Each scene shows the same named points in several views. A view is turned or mirrored, shifted and resized as a whole, has a little noise and may leave points out.
(in the rows, 128 means zero)

Scene 1
View 1
(112): [153 151 102 141 144 138  98 117 148 125 120 117 117 178 135 131 218 113
 104 140  75 166 141  93  96 181]
(52): [180 172  96 145 144 140  98 129  98 120 102 134 122 144 136 155 151 147
  87 114  98 144 110 113 123  86]
(42): [145 147  92 146 145 121 135 109 124 133 119 126 131 162 130 113 169 126
 102 141  79 161 105 148 129  88]
(240): [177 151  97 146 132 143 107 135 129 124 105 146  98 160 129 132 156 120
  85 134  96 138  84 111  96  70]
(204): [177 183 117 138 159 109  97 109 103 133 123 115 126 155 147 140 179 121
 109 150  87 173 157 113 131 141]
(141): [164 164 105 139 140 116 108 121 115 128 106 127 125 148 130 130 152 132
  98 139  89 159 115 135 119  92]
(194): [117 147  84 135 118 143  88 132 142 110  90 121 155 136 111 155 190 169
 102  97  78 151 130 129 103 179]
(262): [128 151 104 132 141 104 113 109 146 136 122 109 142 156 128 116 200 120
 116 157  71 181 147 135 113 165]
(10): [167 164 105 138 147 128  98 115 126 126 116 120 122 164 137 137 193 125
 102 136  85 166 140 107 112 154]
(129): [176 214 121 129 164  72  88 112  62 131 107 104 165 112 146 166 135 165
 116 142  96 188 181 144 168 128]
(200): [207 204 116 140 152 116  87 135  61 121  95 137 122 123 141 170 109 153
  85 122 111 148 120 118 139  55]
(169): [194 216 124 123 142  93  53 154  83 119  83 124 131 103 129 177 117 150
 103 140 108 167 157 109 113 129]
(207): [184 168 108 146 148 124 109 123 101 131 113 136 111 152 138 132 144 126
  91 144  95 154 104 122 124  65]
(35): [152 167 116 136 156  86 123  98 122 144 131 105 138 156 138 114 181 111
 117 176  75 190 155 149 134 132]
(226): [187 162 111 145 146 124 113 125 113 133 114 141  98 156 133 127 146 109
  87 149  95 150  97 113 111  58]
(6): [134 167  92 125 123 108  88 142 125 117  85 125 153 114 109 149 147 159
 105 130  89 159 121 140 110 131]
(76): [159 192 114 128 152  95  74 117 110 123 107 101 156 132 139 158 184 145
 118 140  82 187 188 113 124 201]
(215): [201 181 127 136 145 100  85 141 129 142 116 131  87 154 133 125 152  83
 101 189 100 174 127  95  84 111]
(276): [163 160 110 141 148 115 107 114 134 135 124 120 118 163 136 125 188 107
 103 158  80 170 136 114 113 138]
(241): [104 137  76 134 116 117 121 134 140 121  90 126 158 126 100 123 150 164
 105 122  76 151  92 176 115  99]
View 2
(35): [125 108 109 123 114 106 114 151 153 157 146 114 101 154 165  47 151 164
 108 105 118 167 138 105 112 128]
(204): [107 113 120 135 119 112  88 153 137 145 137 113 106 148 178  55 140 147
 118 112 128 146 124 108 121 116]
(215): [116 114 121 127 110 132  83 144 114 165 167 141 142 130 178  54 146 139
 104 114  96 127 137  93  98  90]
(76): [121 127 127 142  99 107  93 155 136 114 118 103  91 128 170  41 150 118
 122 114 144 155 122 118 145 141]
(200): [ 96 131 102 144 148 112  74 109 126 152 130 157 104 169 167  91 125 135
 143 114 114 119 103 138 128  54]
(241): [159 114 118 118 131 111 154 104 149 136 151 143 103 152 124 113 128 151
 152  92 110 138 142 115 148 128]
(141): [121 112 111 125 131 115 108 125 135 153 149 136 112 154 157  87 136 153
 135 106 110 133 133 108 126 104]
(194): [142 117 143 131 114 117 122 131 130 105 134 112 101 122 143 102 132 128
 155 106 134 132 137 102 166 157]
(42): [124  98 115 116 136 113 123 128 150 163 157 128 109 160 149  96 131 176
 136  98 112 141 144  96 126 118]
(240): [114 103 123 122 140 130  99 120 120 161 165 147 133 146 156 113 121 159
 145 108  99 108 137  91 122  92]
(112): [115  96 143 126 108 127  95 164 123 133 152  98 120 116 170  77 139 150
 131 110 130 134 147  74 137 151]
(52): [105 113 118 133 141 120  89 120 129 146 141 139 112 152 160 104 123 147
 152 111 120 118 120 109 139  91]
(207): [109 110 112 128 139 120  95 124 131 165 154 143 121 162 164  93 128 160
 134 106 106 124 127 110 120  82]
(276): [118 105 124 124 116 122 100 150 132 150 153 113 118 136 167  67 142 158
 121 108 118 140 143  91 121 125]
(169): [125 142 115 147 114 115  84 122 116 127 129 146 111 136 165  66 139 105
 127 114 119 131 112 133 135  89]
(262): [129  99 132 121 105 112 116 160 145 138 151  97 107 130 163  64 146 158
 122 104 130 154 151  85 130 158]
View 3
(129): [ 75 173 135  76 103 118  26  89 103 135 124 109 127 137 199 126 109 104
 129  83  70 176 132 142 172 157]
(241): [ 62 132 158 124 135 170 108 176 114 190 131 150  89 190 110 172 147 170
 131 103  81 161 175  88 111 111]
(226): [113  96 182 141 135 203 104 150 165 174 130 168  92 136 155 117 127 135
 133 147 112 133 136 120 146 208]
(240): [111  95 183 159 134 207 116 161 165 173 145 177  91 152 142 137 129 142
 146 144 105 125 154 134 119 193]
(204): [ 89 113 171 138 136 153  50 127 116 146 142 130 126  99 204 123 154 127
 151 109  73 148 117 155 133 165]
(215): [ 95 112 192 149 156 168  89 140 161 145 155 172 107  99 177 106 164 101
 140 153 128 160  84 157 106 204]
(207): [107 119 166 127 120 191 101 139 158 162 134 160  96 151 154 126 111 126
 133 136 104 133 147 134 145 196]
(169): [ 90 177 142 100 103 129  57  97 145 117 155 143 121 164 168 140 103  78
 135 124 100 165 121 182 117 178]
(35): [ 67 111 176 126 165 153  54 145 101 170 128 130 114  87 194 119 181 145
 139 101  81 172 107 108 143 147]
(262): [ 64 102 182 151 167 154  59 166  99 167 150 131 121 102 175 146 196 162
 158  97  71 163 123 128  97 117]
(200): [120 147 147 101  87 176  83 107 163 146 129 150 102 170 162 125  70 100
 124 126 100 133 156 145 175 213]
(6): [ 72 152 153 124 124 151  82 144 124 155 149 145 107 181 131 167 133 135
 138 107  83 160 157 139  94 126]
(10): [ 98  87 180 166 138 174  55 149 119 157 159 133 134 107 193 148 162 153
 177 108  53 130 137 168  98 148]
(141): [ 92 115 167 132 133 180  87 150 139 168 135 152 104 138 156 135 136 137
 139 121  92 149 143 120 135 170]
(42): [ 85  94 179 139 146 192  91 170 125 193 126 150  97 127 155 134 156 172
 137 113  82 142 154  94 145 152]
(112): [ 90  76 188 183 156 169  58 156 120 155 173 139 133 100 192 152 186 155
 179 111  57 136 129 173  73 142]
(194): [ 76 121 159 162 128 157  67 156 109 154 174 134 127 173 148 189 152 159
 171  89  46 144 168 163  60  98]
View 4
(226): [127 123  51 118 133 122 111  99 126 160 157 120 111 134 116 113 169 114
 107 128 106 128 110 137 125 112]
(76): [ 67 124 145  55  93 150 114 109  97 137  95 112 210 137 136  95 143 127
 136 114  70  54 110  70  85 128]
(215): [120 145  77  94 120  94 109 107 122 166 152 138 143 113 103  85 159  77
 126  96  88  89  98 145  84 115]
(241): [ 99 113  89 165 138 169 159 128  63 104 109 113 144 167 105 108 138 150
 128 107 105 157 109  85 148  97]
(207): [123 114  60 111 127 130 117  96 129 154 143 120 114 137 126 120 166 120
 111 133 104 129 116 127 129 111]
(10): [ 98 131 106  90 108 142  87  99  76 150 130 117 171 157 118  92 150 119
 110 122  90  83 122 109 115 119]
(42): [125 121  85 141 117 149 122  88  84 128 131 107 149 172 120 107 159 122
 116 131  92 137 120 129 141 108]
(200): [ 99  93  54  77 133 136 137 105 176 161 132 113 103 108 148 149 176 149
 112 141 121 119 112  89 113 122]
(6): [ 81 112 100 115 135 157 149 137  87 124 104 121 152 138 109 110 141 146
 133 103 105 113  99  68 114 109]
(129): [ 79  97 127  61  96 154 161  87 169 128  85  99 179 114 169 138 169 140
 151 134  74  90 112  76  94 127]
(204): [102 126 109  77 100 134 105  83 114 150 124 115 170 141 138 102 162 111
 123 127  79  80 119 113 106 125]
(141): [109 120  81 124 130 139 122 112  91 136 129 117 143 150 112 103 153 127
 116 117 102 119 112 108 123 109]
(276): [112 135 102 104 104 130  98  92  85 146 134 121 173 153 115  87 151 103
 119 119  80  92 115 126 113 119]
(52): [101 105  69 100 136 147 110 110 113 159 139 115 119 141 128 125 157 144
 101 137 114 114 119  95 131 119]
(169): [ 69 108  94  56 125 132 146 135 157 156 112 128 142  94 133 124 158 133
 136 108 103  77  97  64  76 123]
(194): [ 66 118 122 109 128 173 109 138  39 129 106 118 175 174 106  94 126 155
 110 114 103  87 111  54 129 110]
(35): [117 135 123 114  91 135 130  72 105 122 114 106 192 152 134  94 164  96
 143 119  63 106 120 139 111 116]
(262): [107 138 128 120  97 145 115  94  56 119 111 115 200 168 112  77 143 107
 132 108  71  98 114 116 116 110]
View 5
(240): [ 91 121 188 196 100  97 102  93  97 107  65 136 186 109 187 134 178  94
 132 146  91  92 161 169 105  92]
(42): [109  81 163 189  76 103 121  95 103 115  76 166 150 104 235 127 167  90
 119 156 137 133 165 127 119  84]
(6): [107  90 157 164  57 127  91  81 136 104  84 182 125  88 140 158 112  82
 150  97 110 116 147  95 107 103]
(35): [104  85 130 193  81 124 135 111 160 110 142 188 123 105 229  96 139  89
  94 165 170 141 150 118 127 111]
(215): [ 77 154 162 222 116 122 112 111 167 118 149 159 165 109 163  99 162  82
  98 157 128  83 146 186 105 135]
(241): [131  80 167 172  37 104  88  72  99 126  41 194 130  74 184 170 147  64
 157 112 126 135 176  90  97  78]
(129): [ 90  43 149 115  74 138  80 108 183  64 151 167 136  99 166 122  91 128
  84 135 122 160  88  74 148 163]
(262): [102  96 121 210  81 133 159  94 153 121 120 192  95 112 211 110 116  82
 134 129 166 121 163 114 118  72]
(204): [ 81  86 143 187 104 140 137 106 160  88 142 156 140 127 197 101 122 116
 100 144 131 119 127 130 137 111]
(200): [ 81  77 201 126  94 112  49 100 127  67  97 121 205 103 153 140 150 133
  94 148  63 123 109 136 129 159]
(207): [ 90 100 184 174  94 101  90 100 114  98  91 141 187 107 197 125 173 103
 107 159 101 115 147 153 118 121]
(52): [ 86  90 183 165  95 113  99  90 110  83  75 129 174 114 175 142 146 121
 126 131  78 109 133 132 128 105]
(76): [ 81  72 118 174  87 165 146  94 183  76 160 170  92 128 160 114  61 116
 119  98 134 115 111  89 144 106]
(112): [ 80 110 127 234 109 145 182  90 140 106 124 158 107 142 199 105 112 105
 149 110 125  84 157 138 126  52]
(276): [ 97 111 142 212  91 124 139  98 144 116 115 180 126 110 203 113 138  86
 123 141 149 114 161 134 113  89]
(141): [ 96  93 167 180  83 114  99  96 122 104  92 155 161  99 190 127 158  96
 117 143 117 119 150 134 117 107]
(169): [ 75 100 169 143  94 143  71  99 179  73 137 152 151  97 103 140  97 107
 109 109  88 104  96 119 119 163]
(10): [ 84  96 143 198 101 138 153  92 140  96 115 152 127 134 196 116 117 109
 127 126 119 102 145 131 133  76]
(226): [ 89 114 194 186 101  99  92 105 112 101  88 133 191 106 198 124 183  97
 102 169 101 108 153 169 110 118]

In a view up to two points have been moved. Name them for each view, in the order of its rows, or write -.
view 1 => -
view 2 => (169), (262)
view 3 => (207), (10)
view 4 => (141)
view 5 => (276)

Scene 2
View 1
(171): [119 180 140 152 158 121 127 185 138 145 124  97  97  76  47 139 140 112
 125 138 149 170 132 207 167 112]
(152): [148 138 158 105 158 110 100 149 144  86 118 152 107 139 170  91 205  87
 109 197 121 114 148 141 119 119]
(105): [160 142  95 128 162 134 130 163 203 150 118 158  98  86 136 153 208 127
 133 187 131 180 136 225 184  67]
(14): [120 142 152 113 164 105 109 150 154 118 125 119 128 103 133 129 162 123
 112 161 130 148 148 181 121 120]
(178): [132 129 139 143 158  98 116 151 167 128 137 114 110  82 113 154 172 123
 121 158 146 148 136 184 141  93]
(306): [121 161 171 185 145 112 127 191 105 119 130  52  75  85  26 123 138  95
 111 138 178 114 118 152 154 124]
(231): [132 120 152 107 158  85  92 125 162  96 138 155 130 117 177 129 192 113
 115 180 119 133 152 159  93 107]
(199): [112 112 181 135 151  55  80 115 135  83 161 127 116 109 150 138 176  99
 113 159 132 114 136 125  63 107]
(36): [ 99 142 180 126 153  65  91 130 127  96 147 115 128 113 132 130 150 100
 116 142 128 130 145 143  78 125]
(195): [ 87 123 185 146 166  98 120 156 132 113 129  39 154  83  76 138 111 157
  88 123 173 115 146 173 120 160]
(107): [ 99 155 146 128 167 101 113 157 153 136 122  94 141  81  88 148 133 136
 116 133 136 168 149 208 130 119]
(114): [122 128 162  93 164  90  94 127 150  89 129 155 141 134 189 111 187 109
 110 177 109 132 158 155  83 124]
(96): [135 134 152 113 151  78  89 124 151  91 144 173 107 125 182 125 205  87
 127 183 109 138 144 146  87  91]
(257): [129 137 187 115 147  99  92 145 102  70 130 118 114 148 152  75 179  84
  91 180 135  80 149 111  88 149]
(3): [121 142 161 137 141  43  68 114 133  81 168 172  81 126 163 143 202  56
 140 166 103 134 135 120  60  73]
(78): [108 216 133 133 155 102 106 179 125 146 124 127  81  90  50 134 145  72
 151 137 117 196 141 212 149 100]
(66): [147 145 125 120 155  94  97 138 163 112 139 177  88 113 167 140 214  85
 137 186 110 160 136 175 119  73]
(131): [137 111 150 144 164 127 138 167 168 125 120  74 126  83 107 136 162 156
  89 167 179 113 137 179 160 122]
(233): [118 122 179 113 166 109 109 151 137  95 118  91 147 114 134 106 156 130
  85 160 145 106 154 154 116 152]
(308): [122 126 153  92 158  54  71  99 167  91 154 184 134 121 211 140 199  96
 131 172  87 161 157 163  60  89]
(250): [ 76 155 194 137 153  50  74 128  97  86 154  91 133 107 104 127 127  96
 111 124 128 124 146 139  52 140]
(302): [134 119 131  88 175 111 111 136 195 127 119 149 158 103 184 139 184 147
 107 176 115 167 159 212 124 111]
View 2
(66): [124  65 158 119  96 138  65 147 127 120 118 163 129 144 118 121 177 124
 141 130  96  41  66 132 124 124]
(14): [144  86 124 119  91 122 102 141 131 118 121 134 139 170 112  94 148 166
 141 156 125  99 101 115 107 104]
(96): [119  72 156  92  56 124  68 113 149 102 111 138 131 141 112 107 163 136
 142 139 114  52 103 135 105 154]
(306): [130  41 124 142 167 111 132 166  94 138 153 106 183 218 157 118 124 165
 120  98 164 127 169 112 114  96]
(257): [139  66 134  82  55 110  99  72 160 107 121  94 141 170 128  85 122 159
 136 138 156  99 182 121  88 161]
(36): [113  88 135 100  65  90 103 149 142  91 122 111 161 167 118 117 153 158
 139 149 143  94 136 112  93 128]
(199): [105  82 142  97  60  91  99 145 142  89 120 110 161 163 112 119 154 150
 139 140 143  82 132 118  97 137]
(195): [146  88  89 136 112  85 159 174 119 106 128 101 175 212  96 108 122 197
 151 149 163 155 138 100 104  85]
(152): [150  63 141  96  68 137  76  75 152 121 117 129 116 154 122  79 140 147
 137 143 127  76 127 128 101 148]
(3): [ 83  68 183  81  49  96  61 130 148  81 117 129 158 137 129 138 172 118
 137 127 124  37 121 134 102 166]
(78): [111  89 145 134 154 137  64 198  93 161 152 149 162 174 171 104 160 150
 103 145 132  85 112  91 100  58]
(308): [112 103 156  85  19 109  63 126 162  84  97 145 124 123  90 112 180 137
 151 166 104  45  75 129 101 149]
(231): [137  81 139  99  58 117  83 114 152  99 109 137 126 149  98 103 158 153
 153 157 116  69  97 130 107 141]
(107): [137 100 114 141 121 112 115 187 112 125 129 136 154 191 109 104 150 179
 137 161 136 112  94 100 111  71]
(302): [164  98 119 122  74 140  92 133 145 117 108 160 103 158  75  86 160 167
 159 172  98  87  50 120 120 108]
(171): [135  68 127 140 154 132  98 173 101 153 144 136 161 190 155 100 137 160
 122 133 143 110 119 103 110  78]
(178): [141  64 131 135 117 117 111 161 116 120 127 140 146 182 103 113 152 153
 147 125 121  87  85 123 129 107]
(233): [155  82 106 114  78 110 120 116 143 107 119 113 145 184 102  86 128 179
 148 152 150 122 137 116 102 121]
(131): [173  53 101 145 134 119 142 141 118 126 127 133 142 205  91 102 128 176
 159 121 136 126 103 123 134 103]
(250): [ 93 105 133  95  60  67 107 165 138  81 126  93 185 173 129 125 145 166
 134 157 167 110 165 101  76 119]
(105): [169  59 135 149 140 163  83 144 112 152 124 186 109 164 108  93 164 141
 142 133  86  62  30 128 145  95]
View 3
(105): [103 134 163 165 105 153 152 119 128 132 123 116 139 172 112 114 119 170
 173 155 128 138 115 152 121 129]
(250): [191 120 119  95 140 101 185 136  92  91 115 122 141 114 119 133 161 124
  90 132 142 140 132 155 136 134]
(66): [125 111 143 144 103 138 157 141 124 133 113 117 158 163 137 103 134 148
 145 147 122 115 128 158 128 127]
(152): [132 106 130 135 130 115 155 124 139 112 107  95 140 136 117 130 139 176
 135 118 122 134 139 142 123 117]
(114): [149  93 114 134 143 110 170 134 131 109 115  95 150 139 114 128 137 167
 119 124 138 121 141 140 134 109]
(171): [139 166 169 134 109 143 172 104 101  96 120 141 115 142 104 135 141 126
 145 151 139 165 112 162 118 142]
(257): [158 103 115 111 144  92 162 121 137  88  94  94 134 107 121 146 158 161
 106  92 119 145 150 145 119 121]
(107): [154 146 152 130 128 133 179 116  95  99 132 132 129 143  96 131 133 139
 134 161 154 155 114 149 133 134]
(195): [180 154 150 101 152 107 176 106  94  88 134 120 112 120  84 144 152 163
 115 151 156 179 116 140 130 149]
(302): [141 108 131 145 144 125 172 130 120 116 136 106 146 154  98 124 126 176
 135 153 154 132 125 136 142 118]
(306): [159 172 167 101 114 120 160 101 101  88 103 133 104 113 113 143 167 135
 131 128 118 186 121 166 108 163]
(308): [151  76 107 135 132 116 169 157 125 128 122 100 173 155 136 105 135 156
 113 140 137  95 139 144 143 111]
(233): [157 120 131 119 151 103 169 115 120  93 120 104 125 122  95 144 143 171
 118 126 141 156 132 137 132 130]
(3): [158  91 114 115 116 111 160 155 119 127 100 110 169 137 159 105 159 140
 104 123 109 108 144 163 130 128]
(36): [170 115 124 108 137 111 175 135 108 103 119 116 146 128 120 125 152 144
 107 133 137 137 134 150 134 133]
(78): [139 152 155 143  92 152 176 110 100  94 109 147 127 148 118 131 142  94
 144 141 137 144 119 176 120 132]
(178): [141 136 155 130 120 130 159 123 113 120 125 119 134 149 116 119 142 161
 140 152 130 148 118 151 127 140]
(131): [139 151 165 122 135 119 156 106 116 110 126 113 114 133  94 135 143 185
 145 149 134 173 118 137 121 148]
View 4
(96): [112  93 132 112 135 106 175 131 112 113 114 132 117 117 113 129 154 120
 107 105 148 122 104 135 163  99]
(178): [ 99 150 148 114 110  92 155 147 123 120 105 149 138 120 138  95 168 155
 117 115 127 110 143 140 121  86]
(306): [ 62 179 143 150  77 116 122 149 121 105 115 121 108 130 144  67 143 174
 151  97  80  98 126 147  73  56]
(3): [103  98  95 143 129 108 161 132 105 110 122 125  89 115 120 133 145 102
 123 116 161 130  97 147 177  90]
(199): [100 122 109 107 117 124 161 137 101  99 111 114  98 120 108 112 153 117
 143 123 119 133 128 138 169  84]
(257): [ 93  92 142 102 120 142 160 125 106  84 116 100  94 116  83 117 131 136
 137  79  77 116  88 127 142  80]
(131): [100 154 171  91 105 105 155 151 123 114  93 147 142 129 121  77 178 171
 134 100  82 101 156 137 102  76]
(250): [ 70 150 103 103  96 132 153 140  96  83 137  76  99 103 119  98 121 139
 154 138 109 151 123 127 148  81]
(114): [110  97 142  82 137 112 183 133 107 101 119 119 126 106 103 123 144 134
 113 107 121 130 111 123 163 102]
(14): [ 95 137 152  94 116 101 166 141 112 109 115 126 141 111 125  98 151 159
 112 112 118 120 129 129 126  92]
(171): [ 68 178 161 136  91  83 138 153 123 117 122 138 150 113 157  72 148 186
 113 115 118 107 134 141  75  78]
(302): [118 117 174  66 138  86 193 141 114 119 107 148 171 104 123 110 168 157
  91 119 137 125 143 126 145 107]
(308): [120  96 116  93 141  97 188 130 104 112 120 127 128 106 117 133 153 108
 105 129 167 145 116 128 195 111]
(107): [ 82 170 153  95 101  92 158 149 111 111 121 121 157 107 147  80 148 173
 118 133 120 128 153 129 105  86]
(105): [117 127 182 119 127  62 171 147 133 144  94 183 171 124 151 104 182 162
  78 104 154  95 135 139 109 100]
(233): [ 94 129 156  75 114 124 168 141 106  96 111 107 131 116 100  96 144 159
 136 103  82 121 130 125 133  84]
(78): [ 61 165 146 157  92  75 140 148 121 114 138 127 152  98 170  87 122 178
  92 124 149 115 105 137  84  85]
(36): [ 89 136 118 104 114 118 159 140 104  95 126 102 115 109 121 103 140 136
 137 127 120 138 126 131 153  84]
(231): [115 104 139  93 129 108 179 136 111 111 110 130 127 113 112 120 157 129
 112 110 132 123 121 132 162  99]
View 5
(231): [105 124 152 128 116 126 203 102 120 130 194 123 118 163  94 142 132 155
 137 105 118 125 111 107 137 105]
(114): [119 122 162 133 112 131 210 106 100 127 215 112 121 154  91 122 125 154
 152 106 108 135 111 111 131 111]
(171): [ 82 121 140 227 174 113  81  63  99 125 171 145  97 157 179 189 196 159
 112 122 148 128 123 109 161  67]
(96): [115 114 152 106 122 116 196 116 109 141 192 132 124 173  84 117 119 160
 123 104 132 108 103 102 140  99]
(3): [121 124 155  96 132 108 178 114 102 158 191 132 166 218  61 101 111 142
 108 101 157  93 123 106 167  92]
(66): [ 93  99 134 127 135 108 170  88 139 144 153 160  95 179 111 132 125 169
  98 102 145  86  99  96 139  78]
(195): [ 87 161 159 224 142 157 127  76  98 103 211  91 156 149 155 226 203 119
 156 115 112 172 161 115 177 115]
(302): [ 85 104 143 165 113 130 210  72 141 107 172 126  71 135 124 159 126 165
 139 103  95 133  97 102 114 105]
(105): [ 71  91 127 151 136 115 154  77 151 133 136 170  44 131 161 175 157 185
  98 116 128  93  88  98 123  74]
(250): [113 153 168 193 143 124 144  88  72 130 222  87 193 206  94 144 147 118
 143  99 138 155 156 122 184 104]
(178): [ 79 120 144 164 135 130 141  85 128 129 165 143 111 160 142 189 169 150
 113 111 127 116 123 103 155  88]
(257): [146 146 177 115 127 136 166 144  57 145 255 106 157 143 100 131 172 154
 163 132 122 140 123 112 154 110]
(308): [105 110 152 121 104 114 230  93 125 131 182 119 125 194  62 103  85 150
 131  87 120 115 111 108 134 106]
(78): [ 90 117 144 221 175  96  84  61  85 138 177 138 117 196 148 140 165 159
 106 111 165 116 119 116 165  61]
(14): [ 97 125 153 181 134 127 161  81 105 123 193 124 108 153 130 163 156 158
 136 110 120 136 116 110 139  95]
(199): [115 141 160 125 121 133 179 113 105 139 203 109 174 194  82 150 141 127
 127 104 132 125 141 108 173 111]
(107): [ 76 124 145 224 147 127 130  56 114 112 175 121 109 164 152 188 169 143
 132 106 123 145 131 110 152  87]
(306): [100 151 158 188 174 132  57 110  73 148 205 135 149 163 174 208 233 140
 120 135 160 131 142 114 198  77]
(152): [127 119 162 108 123 126 182 130  87 144 218 128 107 136 111 125 150 173
 147 122 124 120  95 113 134  98]

In a view up to two points have been moved. Name them for each view, in the order of its rows, or write -.
view 1 => (66)
view 2 => (199), (171)
view 3 => (152), (302)
view 4 => -
view 5 => (78)
